Points, in no order, along strands that fork, close into loops and pass close to each other.
Points whose rows are less than 93.7 apart are linked; no others are. Some points are linked to none.
kiv: [ 17   5 -18  27  35 -15  20  17  18   3  37 -14  14  23   9  10   5  27
  -1 -18 -23  18 -18 -15  -6  -4 -31  56   7 -21   1 -12 -19  12  -1  26
   5   2]
zunuk: [-15  26 -25  36   6 -52  28 -28  43  11  19 -22 -18   4 -14  14   1  18
 -39 -29 -24  -9 -20 -25  16   9  14  67  13 -17  25 -30 -28  23 -14  32
   3  21]
zun: [-37 -18  -5   9 -15   8  -4   9  16 -14  -7 -18  -8   3 -15   9  -4 -23
 -28 -21  25 -13  10  -1  -6  -8  31 -17  -9  15  10 -18   3  18 -20  11
 -24 -16]
Vur: [ 12  -8  -6  14  24   8  10  20 -22  23  33  -7  23  25  10  27  21   8
   1  12 -23  28 -14  17 -17  18 -51  25   4 -23 -23   6 -37   3  -2 -10
  16  14]
Nuro: [ 14 -11  14 -10  -3  19 -14 -11 -43  14 -22 -15  -6 -11   9 -13   1 -24
 -17  22  23   6  26  17 -16   3  22 -42 -15   4 -12  11 -13  11 -20 -38
 -19  -8]
zite: [-24  25 -11   3 -13 -17  15   9  24  -3 -10 -32 -22  10  -5  13  -9 -21
 -28 -34   7 -23  -9  10   3 -25  37  18  -5  24  24  -8 -10  13  -8  15
 -20  -5]
vofi: [ -5 -44 -11   7 -41  42 -17  20  22   1   1  -1  10  -7 -10   0  26 -10
  11  -7  11  26  45  -8  -4  32 -22 -49  -2  -5 -10  -7  18  13  -8   0
   1   0]
tev: [ 41  10   9  -8   5 -12  -5 -15 -25  -3   5 -17   7 -19  16   0  -1  12
 -31   2 -11   9   9  -9   9  10  -3  17  -2 -26  18   5 -20  12 -29 -26
  13   8]
Pusa: [ 26   4   0  14  40   2   2   0 -10 -10   7  26   1  -6  12   3  -6  30
  52  21  -3  21  13  -5  -2  -9 -33 -11  14 -35 -28  -6  23 -16   4  -6
  26 -11]
vulo: [ 13 -33  13 -33   4 -24 -24  11 -18  -1 -28  26  13 -18  -7 -44  -4 -12
 -26  -1 -14 -14   3 -28  12  19  17  15  -1  22  17   9   4  -3   0  -5
   1   1]
vun: [  5   0   4   3  -7  14   2   1 -23  37  19 -49  -2  19  15   4  10 -23
 -54  -2   0   4   7  25 -25  24 -23   5 -24  18  10  20 -62   2 -25 -34
  -7  11]
Zef: [-14 -24 -10   3 -10  17 -18  13 -21   6  -1  16   7   4   2  11   8  -9
 -11  10  -3 -17  -4  -4   4  25 -30   5 -14  -4   4  -7  -4 -18 -12   7
  15   5]
Maki: [ 32  -5  13  16  32  -1  14  -8 -12  27  29 -27  31  26  10  43   8  10
   5  20  -2  39   0   7 -16  10 -25  15  15 -47 -34  -1 -49  15  -7 -34
  24  21]
roris: [ 56  49  23   9  44 -16  14 -25 -35   3  22 -13 -16  13  27   8  -4  19
  35  31   1  28   0  23 -16 -27  -7   8   0 -30 -25   4 -18  -2   3 -39
  13  -8]
Rud: [ 29  30   7   0  -8  12   5  -8 -38  27  11 -35 -15  10  19   8  12  -6
 -22  14  15   1   3  44 -15  -6 -19  -3 -26   3   9  17 -44  -2 -18 -32
  -6   6]
Deru: [ 33  26  -8   6  42  -4   6  -7 -25   7  24   7 -13  21  23  -6  10  17
  42  36  10  10 -12  54  -7 -20 -27   3  -7 -20 -35   8 -19 -20   3 -15
  10 -12]
kila: [-36 -11 -27   5  -7  -3  -7  24   2  16  14 -20 -15   9  -1 -28   4 -39
 -45 -31 -16 -22 -15  13  -7  17  12  22 -23  42  19  -4 -33  -2 -11  10
 -19  -8]
por: [ -9  48  11  -5  21  -4  20 -19 -23 -15 -18 -11 -23   2   8  17 -32   0
  24   4  23 -28 -10  23  -8 -56   7  -6 -12   0   2  23   8 -17  14 -20
 -19 -13]
Sene: [ 22  39 -12  26  31 -13  11 -12   8 -20  31 -17 -27  -3  12   2  -1  16
 -12  -1  -3  13  -3 -18   6 -18   0  32   2 -31  16 -24 -24  10 -33  12
   2 -11]
bemo: [  6  22 -14 -11  14  27   3 -21 -15 -24  -2  23 -22 -25   3 -21   2  17
  58  13  27  -4  25  17   9 -36   6 -41  -4  -4 -23  14  45  -1  11 -11
  -3 -28]
Muno: [-18   8  -9   8 -16 -45 -12 -41  31   0 -17  -4 -12 -29  -7 -22 -19 -26
 -59 -19 -19 -17 -18 -25  17  15  66  35  11  18  30 -26  -6   0 -12  10
  -8  12]
tiru: [-23  20 -16  20  -4 -19  -3 -33  21 -22 -12  41 -35 -30 -11 -22  -4   3
 -22  -3   4 -21 -17 -41  24   6  30   2   6  -2  37 -33  16 -26  -8  28
  -3 -18]
dage: [ -1  30   3  23  13  23  23 -16   0  -9  -3 -17  -2   1  11  61 -18  18
  31   5  24   3  22   3  -4 -20  -7 -18  13 -44 -10  -2  15   1   3 -18
  11  -1]
lovep: [-27 -12 -41   8 -14  -5 -18  18  10  13  26  26 -29  -6  -4 -59  25 -17
 -28 -16 -22 -13 -27 -11  14  37   0  19 -18  38  30 -27 -11 -31  -9  39
 -11 -23]
dufi: [-14   3 -45  11 -15  29   4  27  31   2  36  -3 -14  10  -1 -23  34  11
   4 -24   2   7 -20  24  10  -1 -25  13 -10  29   7 -10  -4   0 -12  44
 -15 -11]
nif: [ -9 -10  -8  -7 -31  35   2  38  -1  15  14 -27  11  22  -3  11  21  -9
  -1 -15   1   4  12  37   0  13 -34 -23  -7  23   2  20  -7   2   2   5
  -7   1]
vud: [ 19   4  -1  18  21  17  -8 -18 -34  11  -5 -11 -14  -9  27  -1   8 -14
   8  23  27  20  24  21 -23 -17  27 -33 -12 -22 -36  -8 -27   5 -27 -42
 -13 -15]
mizov: [ 30  40  20  13  27   5   4 -43 -46   3  -5 -21 -27 -13  29   6 -10  -6
   0  38  24  12   1   2 -25 -32  20  -9 -21 -31 -22 -11 -34  -3 -29 -42
 -14  -1]
boz: [ -4   3  -7   0  13  11  15  35 -15  14  26 -11  23  34   4  21  12   9
  19   3  -9   5 -23  47  -8  -7 -42  17   0   5 -19  13 -22  -7  15   4
   7   3]
Roget: [-16 -26   7 -22 -29 -36 -20  14  19   5 -18  33  23  -6 -23  -7  -1 -13
 -13  -5 -33 -24 -13 -37   6  35  -6  40   7  17  25  -8  16 -16  25  24
  26  23]
Vebe: [-14 -24 -10 -23 -19  22  -7  50  11   2   8  19  24  15 -10 -12  18   6
  32  -5  -7   2 -23  11   5  -4 -35   8  -3  26 -12  15  17  -4  32  32
  -4   7]
poton: [ 52 -11  24 -11  42  -2  10   6  -6   7   8 -14  33  11   5  -4  16   4
  28  12   0  65  15  20 -20 -10   1  -8  25  -9 -49  17 -23  28  18 -33
  12   2]
Lezab: [-27   1 -12  29   6  27   2  -6 -19  -5  -8   4 -14   6   4  44 -10  -3
  22  11  29 -19   3   4  -9  -8 -13 -20  -8 -32 -11 -10   2 -17  -8 -11
   1  -4]
Gifa: [-48 -28 -23   8 -46  -7 -15   7  42  32   9   6  -6  -3 -22 -18  24 -26
 -42 -35 -39 -17 -20 -29   0  63   7  23  -3  48  32 -24  -2  -2   4  40
   8  15]
zufa: [-23  -6 -19   1 -38 -29 -18 -10  31  13 -12  21 -10 -11 -19 -15  11 -18
 -43 -18 -33 -29 -14 -21   8  51  10  44   6  20  36 -25  11 -19   8  27
  17  18]
mavu: [-11 -38   8 -10 -45  26 -12   4  22 -10 -12   6  22 -11 -22  21   8  -6
  -4  -8  16   1  31 -32   8  25   4 -37   5 -13  12  -3  30  19  -5   2
  12  11]
sudar: [ -9 -59  16   4   0  10  -7  16   2   2   0 -12  39   9 -16  27   0 -17
   1   3   8  20  15 -13 -10  17   1 -23  10 -18 -38  -3 -18  25 -11 -17
  -1  12]
luk: [ 38  -3  42 -17  23  -4  13 -16 -36  29  -8  -5  15  18  10   0  11  -1
  17  38  17  54  12  29 -18  -3  19 -32  33 -17 -52  15 -20  23  25 -57
   4  18]
Bam: [-14  12  11  18  13  -1  24 -19  15 -20  -1 -17   8  -3  -5  49 -29  20
   4 -11   8  -4  10 -32   8 -14   9  -2  15 -34   7  -8  17  17  -7   3
  12  12]
fum: [ 31 -32  -2  -2  -7  20   0   4  25   3  15 -31  44  -8   1  12  11  19
 -17 -16  -8  38  25 -17  13  21 -18  -1  23 -22 -10   2 -15  37 -20  -6
  12  24]
Nunin: [-15  26 -33   4 -35 -18  15  14  43  19  14 -24  -9   9  -8   0  25   1
 -38 -46 -22 -10  -7  18  11  19 -11  44   7  30  41  -2  -6   7   5  34
   0  11]
mav: [-18 -41  -3 -10 -12 -31 -10   1  38   7  -1 -19  31  -1 -21 -10 -12 -14
 -48 -31 -20   1 -10 -35  18  32  21  30  12  14   7  -4 -16  24  -9   9
  -1  27]
Vobu: [-31   9 -28  17 -31  17  -9 -17  19   7  -2  14 -39 -11  -3 -13  14  -9
 -41 -13  -1 -26  -6 -11  14  39   4   6 -10  12  54 -14   5 -28 -28  30
   3 -16]
kur: [ -9 -23  -8  -4 -21  34  -6   7  -7  14   2  10   4  12   2  15  21  -7
  60  21  29  13  36  57 -19  -4  -8 -56   1  -9 -54  16   8  -4  14 -31
  -6 -15]
Seded: [  6  32  10  13  27 -41   5 -27  -6 -19   2 -23 -21 -12  13   4 -31   1
 -32   1  -9 -11 -14 -28   5 -17  21  40 -12 -23  17 -16 -27  -1 -23  -6
  -9   1]
Buku: [-13 -15  24 -15  -7 -21 -13  -1 -25   9 -27   8  22   4   0  18 -26 -17
 -33  18 -23 -35 -21  -3  -7  28  -6  33 -12  -8  10  11 -19 -27   1 -12
  11  25]
Betu: [  6   3  10 -29 -24  23 -26 -24 -41  11 -43  23 -15 -14   0 -19  -8 -21
  -8  25  16 -46  13  17  -8  -2   8 -30 -28  19  16  31  24 -25  -1 -12
 -10 -12]
Tese: [-19  21   4  10  17 -22   8   9 -24   4   6 -11  -5  24   8  25  -8  -2
 -17   7 -17 -23 -30  22 -11  -7 -24  49 -12  -7   7  -2 -35 -17   3  -2
  -4  10]
sabe: [ 12 -23  -2  10  -9  33  -5  15 -14  44  16 -26  -8  11  21  -7  34 -18
  12  13  10  32  34  48 -22  28 -19 -48  -7  -2 -33  10 -36   7 -14 -39
  -4  -7]
rul: [ 12 -24   6  -6  40  -7  -2  22   3 -28   7   7   4  -3  -2 -33  -3   1
  27  -8   7  25   2 -11  -1 -30  24 -17  10  14 -27  -3  18  22   7   5
 -14 -26]
Soger: [-13 -28  11  -4 -18  31 -15  10 -31  35  -1   2  -4  18   2   1  21 -28
  16  34  29   6  12  50 -22  15 -13 -57 -14   8 -41  14 -18  -9   5 -37
  -8  -4]
Gazum: [-57 -31  -5   9  -5 -24  -6  15  21  -2  -9   8   5   6 -26  10 -15 -20
  -9 -20  -3 -28 -23 -33   2   7  33  19  -3  12   4 -27   4  -2  10  23
  -4   7]
gegin: [ 60  26  26   7  56  -4  25  -5   0  11  28 -24  14  25  20  13  -1   9
  50  10  -1  55  12  22 -29 -29  -3  -5  16 -24 -46  11 -11   8  21 -22
  19  -7]
Meru: [ -7  12 -14 -25 -41 -13 -18 -13  25 -10 -21  41 -17 -13 -20 -30  10   3
  -6 -13   0 -22  -5 -12  20  15  15   7   2  35  38  -2  39 -20  15  33
  15  -8]
mup: [ -2 -23  35 -20   0 -16  14  11  23 -18 -11 -23  48   3 -19  28 -26  11
   4 -17  -7  13   6 -26  13  -4  17  -2  27  -6  -9  18  14  31  19  -5
   2  24]
sazuk: [-20   8 -31  40  14 -33  12 -18  28  -6  22  15 -19  -5  -3  -6   7  20
 -31 -14 -24  -4 -26 -41  21  15   9  41   9 -17  24 -43 -21   1 -26  37
  -1  -1]
mubo: [ 15 -28 -16 -18 -28  47 -14  36  17   3  11  12  25   2  -3 -19  31   6
  50   7   2  23  21  34   2   1 -44 -21   1  12 -23  19  18  -6  23  15
  -2   2]
zar: [-37  15   1  -6 -17   0  -5  -9  -3 -16 -32  12 -14   0  -8  24 -27 -17
  -3  -5  21 -47  -8   7  -2 -19  18   5 -13   8  29   6  23 -21  13   7
 -12  -5]
numu: [-20  10 -39  19 -47   0   9   0  55  15   5   7 -21   7 -17  -6  33  22
 -18 -40 -16  -1 -15  -2  11  17  -3   7  13  41  37 -15   7   7   0  59
   2  12]
tis: [-36 -16 -45  11 -34   7 -15  23  37  16  30  39  -5  -2 -13 -40  40  -2
  -6 -14 -35  -2 -42 -17  10  36 -21  18  -9  50  14 -23   6 -16  10  62
  -4  -3]
zupe: [-23  -3  32  -9  11 -56  -2  -8  10  -8 -27  -6  10  -6 -11  12 -48 -10
 -16 -16 -18 -32 -18 -27   7  -7  32  28  10   1   8   1  14  -3  19  -6
   4  24]
mot: [ 11  28  15 -18 -27   3 -10 -40 -16 -13 -40   3  -9 -33   6   5 -16  -4
 -39  10  -2 -32   5 -17   9   9  22   9  -3  -4  43   9  27 -12 -18 -10
   7   8]
kever: [ 15 -24   5   2  15  16   0  38  23  -9   7  22  34  18  -7  -3  -2  19
  49  -1  -7  20  -7  -4  -5 -21 -33   1  17  -2 -28   9  26  -7  39  30
   5   5]
Suzib: [-23   9   3  -6  -6 -36  -9 -14  21 -25 -21  50 -16 -15 -16 -23 -20   7
  11  -6  -4 -21 -16 -47  15  -3  22   3   7  17  28 -18  41 -19  24  25
  13  -9]
Megok: [ -5 -28 -23  11 -14   6  -2  20  24  10  15   1  20   1  -7   1  20  16
 -26 -24 -24  12  -7 -30  13  29 -26  30  12  -1  14 -13  -7  17 -10  26
  11  17]
Bome: [ 26 -13  42 -12  17  -3  16  -2   7 -11  -4 -17  51   1  -1  36 -23  13
  23   6  -4  34  24 -18   5   3   9 -26  35 -31 -34  15   7  32  11 -33
  13  24]
Rab: [ -1   4   8 -16 -15  22 -12   2 -31  16 -19 -10 -11   7   6 -15  -4 -28
 -23  10  17 -29   8  42 -15  -7   4 -27 -33  32   7  27 -10 -11 -11 -14
 -27  -9]
rof: [ 18  29   8  11  28 -24  22   3  26 -21  11  11  -1   6   2   3 -21  43
  20 -18 -24   9 -12 -23  11 -17 -29  22  22 -12  11   3  38  -1  20  21
  17  -3]
sovus: [-13   7 -12   9 -40  27   0  -2  11  16  -2 -20 -16  -5   1  14   6  -4
 -48 -17  -8 -23  10   1   9  41 -15   4 -14   5  48   5  -5 -12 -29  14
   8   6]
tepam: [ 30  16  32  -7  43 -37  17  15   1 -15  13 -11  25  17   3   5 -26  28
  18 -12 -29  20  -9 -19  -6 -17 -23  25  23 -15  -4  17   5   5  27  -2
   8  12]
Pivi: [-23 -35   7 -24 -31  39 -11  33 -17  28   4  -6   6  17 -11 -10  19 -32
   2   7  -5 -10   3  34 -13  38 -32 -34 -32  37   0  32 -10  -8  12  -6
  -9  -4]
guviv: [ -2   7   6   1  19  -3 -10 -10 -36 -11 -19   9 -18 -14  12 -12 -19  -9
 -10  14   8 -22 -13  -5  -1 -14  16   0 -18  -6   5  -9  -7 -18 -17 -12
 -14 -15]
gik: [ 44  58  13 -14   7 -17  11 -31 -31 -17  -5 -10 -16 -23  22   3  -5  24
 -12  22  -7   2  11   3   6 -13  -6  22  -3 -24  25  10   8   2 -11 -21
  12  -3]
geros: [-14   0  -3   7   6 -47   2 -19  37 -17  -6   7 -11 -19 -10 -20 -10   6
 -29 -27 -13   5 -18 -39  19   2  55  15  19  21  19 -31   7  17  -2  21
  -3   3]
Lano: [-29 -30 -21   8 -25  21 -13  12  24 -18   5  36  -4   3 -18 -10  11  -2
  13  -8  17  -3   1 -27   7  11   0 -26 -11  12   8 -24  22  -7  -2  34
  -1 -17]
balu: [  9 -16   0 -27  11 -12 -18  10 -18 -20  -8  44  -4 -13 -10 -44  -3   9
  35  12  11 -16  -3 -12  17 -18   2 -14  -9  21  -6   7  34 -13  22  10
  -1 -21]
lufe: [-15 -46  15  -1  -5  21 -12  22 -22  20   0  16  25  19  -9  25  17 -18
  26  26  10  14   5  13 -24  22 -18 -33   1  -7 -43   5 -16  -1  11 -20
  11   8]
Tise: [ 24  44  -5   1   2  22   5 -30 -44  15 -11  -1 -25  -4  26   4  11  13
  25  36  30  -5  14  55  -2 -24 -12 -30 -15 -21 -22  20  -5 -20  -2 -40
  -6   0]
gilid: [ 21  47   7   1  10   2   7 -24 -51  11  -6   2 -32   9  22  -1  -1   0
  -8  36  17 -19 -18  42 -14 -28 -18   4 -27  -5  -4  15 -27 -24  -8 -22
 -14   2]
sobo: [ -3  20  -7  11 -12   2  14  -9   8  12   6 -47  -5   6   5  33  -5 -10
 -44 -24   9 -14   7   5   0  -7   9  20 -14  -1  23  -2 -33  15 -29  -5
 -11   9]
fuga: [ 11  31  13   4  14  17   9 -26 -31   4 -13   5 -10  -6  21  34 -12  13
  46  30  30  10  26  24 -16 -19  -1 -40  10 -32 -30   3  14 -15  11 -47
  12  -1]
Dor: [  9  -2  10 -16 -27   8  -8 -12   6 -15 -24  -3   5 -18  -9  10  -6   2
 -17  -6  12  -9  17 -17  15   4  17 -13   3  -2  32   5  28   8 -11   1
  10   3]
fiz: [  3  42   6   5   2 -29  -6 -36 -17 -12 -23   0 -31 -27  17  -1 -29 -15
 -53  18 -17 -34 -15  -7  -7  -3  10  51 -22 -22  35  -8 -20 -29 -24  -2
 -21   2]
morim: [-30 -10  -8  20   9   8  -1  -5   8 -34  -2   9 -14 -13 -11  10 -14  -5
   9  -7  30   2  13 -22  -2 -21  29 -36   0 -12   0 -25  23  13 -14   5
 -11 -26]
gigel: [-42 -25  -5  16 -10 -41   2  -1  54  -6  -5  20   1   4 -31   1  -6   6
  -6 -34 -15  -5 -28 -51   9   9  31  14  20  24  10 -38  13  15  22  45
   1  17]
mivo: [ -6 -16 -28   7  19  -8 -14  21   1 -11  20  37  -9  -6   0 -44  12   7
  -7  -2 -17   1 -22 -20  18  11  -8  18  -2  12  11 -21  -7 -19  -8  27
  -5 -18]
zene: [-20   3 -31  30  -9  -3  19   2  59  -6  15  19 -10   9 -12  -5  22  28
   6 -28  -5  17 -27 -19   6 -19  -5   6  22  27   8 -26  10  18  11  60
 -10  -5]
gafet: [-17 -15  -3  14   7  22  -1   1   0 -15  -3   8  -1   5  -7  24  -9  -5
  57   9  40   4  27  30 -21 -32   8 -53  -1 -14 -47  -2  23   7  14 -23
 -14 -29]
vudet: [ -9 -21   1 -14 -16 -31   0  36  28   3  -5  22  30   2 -18   0   4  15
  -2 -20 -38   0 -23 -24  11  14 -28  45  19  21  13   1  12  -1  44  35
  12  30]
Tobe: [ -4  16 -25   9   4   8   8  11  28 -21  13   8 -19  -1  -1 -10  12  23
  19 -15   9   8  -9   6  17 -21  -7  -1   9   9   9 -11  15   4  -3  32
   1 -13]
lem: [ 17 -17 -31  -8  28  11 -13  30  -2  -8  20  22   0   3   9 -53  13  12
  30   7  -1   9 -17  17  11 -10 -20   4  -7  13 -21  -2  -2  -6   2  20
  -9 -22]
lape: [ 46   2  18  10  53  -5   7  -6   5 -13  10  -2  11 -16  23  -7  -7  21
  46   6 -13  50  20 -27  -4 -11  -2 -15  24 -35 -35  -7  22  11   4 -14
  23  -8]
pirad: [ -9  49  17  -6  -6 -16  18 -19  -6 -12 -35 -20 -16  -3   5  32 -33  -9
 -14 -12   5 -37  -7  13  -5 -33  25  22  -6   5  31  16  10 -17  15  -5
 -20  11]
Vopap: [-25 -17 -27  -2 -29  34  -1  44  18  21  32 -20   2   9  -2 -16  28 -11
 -13 -24 -16   4  -4  15   2  34 -35   4 -18  39  15   8  -6   4  -6  27
  -9  -3]
Nema: [ 42  13  41 -12  26 -18  17 -24 -15 -11   8 -42  31 -11  11  22 -25  17
  -1  17  -7  28   8 -21   9 -10  12   3  20 -29 -18  10  -5  28  -9 -38
  20  22]
gapuf: [-23  -3  -1  20  12 -57  11  -6  27   4  10  -9  10   4  -8  15 -26  13
 -28 -17 -34 -15 -19 -33  20  14  -1  65  13 -16   7 -18  -9  12   5  16
   9  29]
fid: [ 46   0   6 -17  -7   7   2   8  -9  -1  -3 -12  23  -6   7   7  18  17
  -5   3 -14  27  27   1   8  16 -23  -3  16 -16   6  17  -3   8  -2 -15
  20  21]
samor: [-11 -28   0 -34 -36  41 -20  15 -15   4   3  14   2  13 -13 -27  17 -14
  37  16  20 -26  15  43   1   8 -24 -44 -34  24 -15  32  14 -11  16  -1
 -10 -11]
befup: [ -3  -2  26   3   1  -2  15  -8 -23  11  -7 -23  26  21   4  61 -18   7
 -13  24   8  -6  -5   9 -10   2  -8  -3   6 -33  -7   6 -25  -1   1 -26
   9  29]
leg: [ 33 -22  -1   7   4  19   6   9   7  28  18 -32  39  10  10  35  21   3
   8   1  -6  53  31  10 -11  19 -12  -7  25 -31 -39   8 -38  31 -10 -30
  13  20]
bef: [  8  11  37 -19  17 -36  13   6  -1 -23 -14 -14  17   2   3  12 -37  13
  -1 -14 -13  -1  -9 -16   7 -22  17  15  14  -2   7  16  13  11  15 -11
   5  12]
zuzep: [ 29  -8  13  -3  -1  11   5   0 -22  49   7  -3   3  19  25   4  36  -7
  18  29  20  53  26  51 -26  15  -2 -35  22 -18 -55  10 -38   8  13 -55
   9  11]
tir: [ -7 -33  26 -27  -6 -17  -3  27  17 -22 -20   8  24   3 -25  -2 -14  -8
  12 -15   5  10   6 -25   0 -16  19 -12  12  14   0  10  25  21  33   8
  -7   4]
Mele: [  4  47  17  -4  25 -31  17  -4 -26 -11  -5   9 -16  14   6   6 -29  24
  17  13 -11 -29 -19  27   1 -34 -22  18   0  -4   6  23  12 -26  28  -7
  -2  -9]
Dofo: [ -7  14 -18  17 -16  42   0   7 -16  15   9  -8 -16   8  10  30  15  -3
  24  10  22  -9  14  42  -4   4 -30 -26 -16 -18  -9   4 -10 -20 -19 -15
  -1  -7]
Gek: [  6 -11   2  -5 -15  14 -14  -4 -15  25   2 -26  -1  -4  11  -9   0 -18
 -58  -1 -19 -11   7  -4  -7  46 -26  11 -17   6  36  16 -28  -8 -31 -15
   8   7]
nonaz: [ 15  30  13  11 -11  21  11 -32 -13   1  -8 -48  -8 -11  18  34  -7 -11
 -36   5  24  -2  15   3  -8 -16  17  -5 -20 -18  11  -4 -25   7 -43 -30
 -16  10]
muli: [-56 -15 -28  11 -21 -11  -2  26  26  22   4  -6  -5  11 -21  -3  13 -33
 -26 -37 -25 -24 -30  -6  -4  26  18  33  -5  38  14 -18 -10   2   9  35
  -9   6]
gidi: [ 17  -1 -18   4  18  24   8  17 -14  19  25  -2  13  30  18   0  24   9
  48  18   7  21  -8  60 -11 -10 -35 -13   6  -5 -45  16 -18 -13  11 -11
   6  -6]
nifad: [  8  34 -13   3  21  10   9 -11  10 -35  11  21 -24 -18   5 -21  -6  35
  46   1  14   5   3  -7  19 -33  -9 -10  10  -6   1  -3  43  -8   5  16
   8 -27]
ribi: [  8 -33  24 -21 -10  12  -7  14  -2 -24 -21   7  26 -11 -19   2   0  -1
  31   6  19  20  36 -10  -6  -4  12 -40  10  -2 -25   9  37  26  15 -13
  -5  -6]
zepel: [ -7 -19 -33  -4  10  19 -16   6   9 -24  21  47 -11  -7  -7 -48   6  12
  54  13  18 -15  -9   5  20 -14  -7 -23 -12   5 -14 -13  26 -20   1  26
  -9 -28]
fug: [-31 -38 -18  -4 -37  11 -20  29  40   4  13  37  11   8 -27 -25  27   0
  10  -9  -9   7 -25 -33   7  15  -8   0  -9  36   6 -21  20   1  22  57
   0   0]
Notiz: [ 33   8  -7   0   5  24   8  11   0  -3   9 -19   7   3  15  13  19   5
  33  -3  16  40  37  30  -9 -14   3 -27   8 -14 -31   1   0  17  -9 -18
   2 -13]
Zumon: [-24  23   8  24  15   5  12 -36  14 -35  -3  -9 -19 -26   1  19 -26   6
  -9   0  22  -1   4 -48   8 -19  35 -19   9 -24  14 -24  24  15 -28  -2
   0 -14]
pemub: [  7  -9  -4 -34 -20  27 -18  -6 -22 -10 -14  28   0 -11  -8 -22   6   6
  56  18  27 -21  29  32   9 -18  -1 -49  -9   9 -19  28  40  -8  18 -13
  -4 -17]
Sof: [  7 -52   5 -36  -8   3 -31  32 -10  -7 -16  34   8  -6 -20 -52  11 -21
  10   8   5  -7   5 -19   4   6   6 -16 -16  29  -3  10  12   1  11   6
  -5 -15]
vezu: [ 17  18  32 -21  15   2   9 -38 -64  11 -29  -5  -7 -13  14  -8  -2  -2
  19  45  19   9  16  21 -20 -40  35 -45  -2   4 -39  18  21  20  15 -46
  -7  -7]
Zov: [ 26 -30  12  -5  37   7  -3  31   8  -7   5   9  26  10  -2 -17   4   3
  47   5   1  41   7   8 -12 -20 -12 -14  20   0 -45  11   3  16  21   2
  -5 -10]
zime: [ 26  -6  36 -25  18 -10   2  -7 -48  10 -23  14  12   7   3   0  -1   5
  20  37  13  14   5  15 -12 -13   8 -39  14  -1 -34  23   5   5  30 -42
   7   7]
gikek: [-33 -10 -15   0 -10   6 -23  11 -22  19  -8  12 -21  -1   5 -26  -6 -41
 -32   4 -14 -47 -23  13  -9  21   6  23 -31  30  21   2 -16 -38 -12   7
 -20 -18]
bopo: [-14 -38  14 -24 -25 -20 -30  -3  19   2 -26  -2  14 -16 -20 -22 -17 -36
 -42 -15 -11 -22  -2 -27   9  28  45  14  -2  27  24   1   0   4   1   1
  -3  13]
Ralug: [ -9  17 -31   0   8  14  -7 -20  -2 -34   3  44 -38 -27  -5 -42   4  10
  24   9  20 -12  -6 -11  26 -22  22 -22  -2  10  10 -11  31 -15 -11  21
  -8 -41]
sol: [ 17  35  16  -6 -10  13   4 -48 -21 -14 -21 -35 -16 -39  23  -4 -18 -15
 -49   8  10  -5   5 -22  -1 -14  47   8 -22 -13  16  -4 -12  10 -48 -25
 -15   4]
nid: [ 34   7  29 -36  15 -15  15  15 -34  -5 -17 -12  27  16   1  -1  -3   5
   3   7   1  20   5  27  -5 -20   4  -4  13  16  -7  35 -11  14  29 -26
  -6   6]
dafum: [-19  14   7  35  31 -49  35  -1  51   5  21  -8   5  27 -10  19 -28  31
   2 -39 -36  -3 -23 -38   6  -9 -11  50  24 -19   5 -15   5  20  19  37
   7  19]
Nupuf: [  0  26   8   1 -27  10 -11 -32  -7   8 -36  -8 -27 -15  16  -1 -20 -27
 -52   5  -7 -42  -3   6  -9  13  15  17 -23   1  43  10  -6 -29 -28  -3
 -16   3]
renek: [ 12  -3  32 -32  -6   4  -2 -14 -27 -21 -27   0  18 -25   0   3 -11   0
  -1  16   7   0  23 -17  11  -9  30 -27   4  -4   2  13  28  21   1 -27
   3   3]
bodi: [ 10  -4  -5  -2  16   0   0  27 -12   4  17 -31   5  17   5  -6   8 -15
 -13 -13  11  18  -3  24 -10 -18   6   5  -7  15 -10   3 -41  16 -11 -12
 -16 -10]
dapos: [-18   5 -15  10   3 -28  -8  -5  -4 -13  -4  47 -21 -18  -5 -20  -4   0
 -25   7 -20 -31 -26 -25  12  20   1  35  -7  -6  31 -26   3 -31  -8  24
   5 -11]
valos: [ -1  14 -21  35  17  -7  26 -17  39 -14  21 -15 -13  -2  -5  12   5  23
 -16 -21   3  17  -2 -36  14 -11  13  15  18 -21  10 -33  -7  27 -32  30
   2  -5]
bof: [ 21  37   7  31  37   5  25 -10  22 -17  19   9   2   0  10  23 -20  41
  51  -6 -12  20  12 -24  -2 -18 -31  -8  27 -44 -12   4  47  -7  15  11
  27  -5]
ruf: [-23   0   0 -24 -30   8 -30  -7 -13   9 -29  21 -18  -8  -8 -17 -11 -30
 -11   6   5 -57 -11  12  -4   8  14   6 -30  24  34  13  16 -39   7  11
  -7 -14]

A tip is a point with one link. Name the tips that can be reached along the links from each point below, in the order of the rows.
bef | vofi, zupe, lape, Nema, dafum
Roget | Muno, mizov, vudet, Mele
dufi | Nunin, mav, Meru, Lano
zun | Vobu, Dofo, sol

A fork is a point with three links, a tip a point with one. Leave the first point through the second and follow the links. Name the first fork or tip that comes.
tev; fid | poton
mot; Nupuf | dafum
dafum; gapuf | Dor

How many points has the smallest loop of links through each point below? Write - if it is on no loop.
kever | -
Pivi | 9
tiru | -
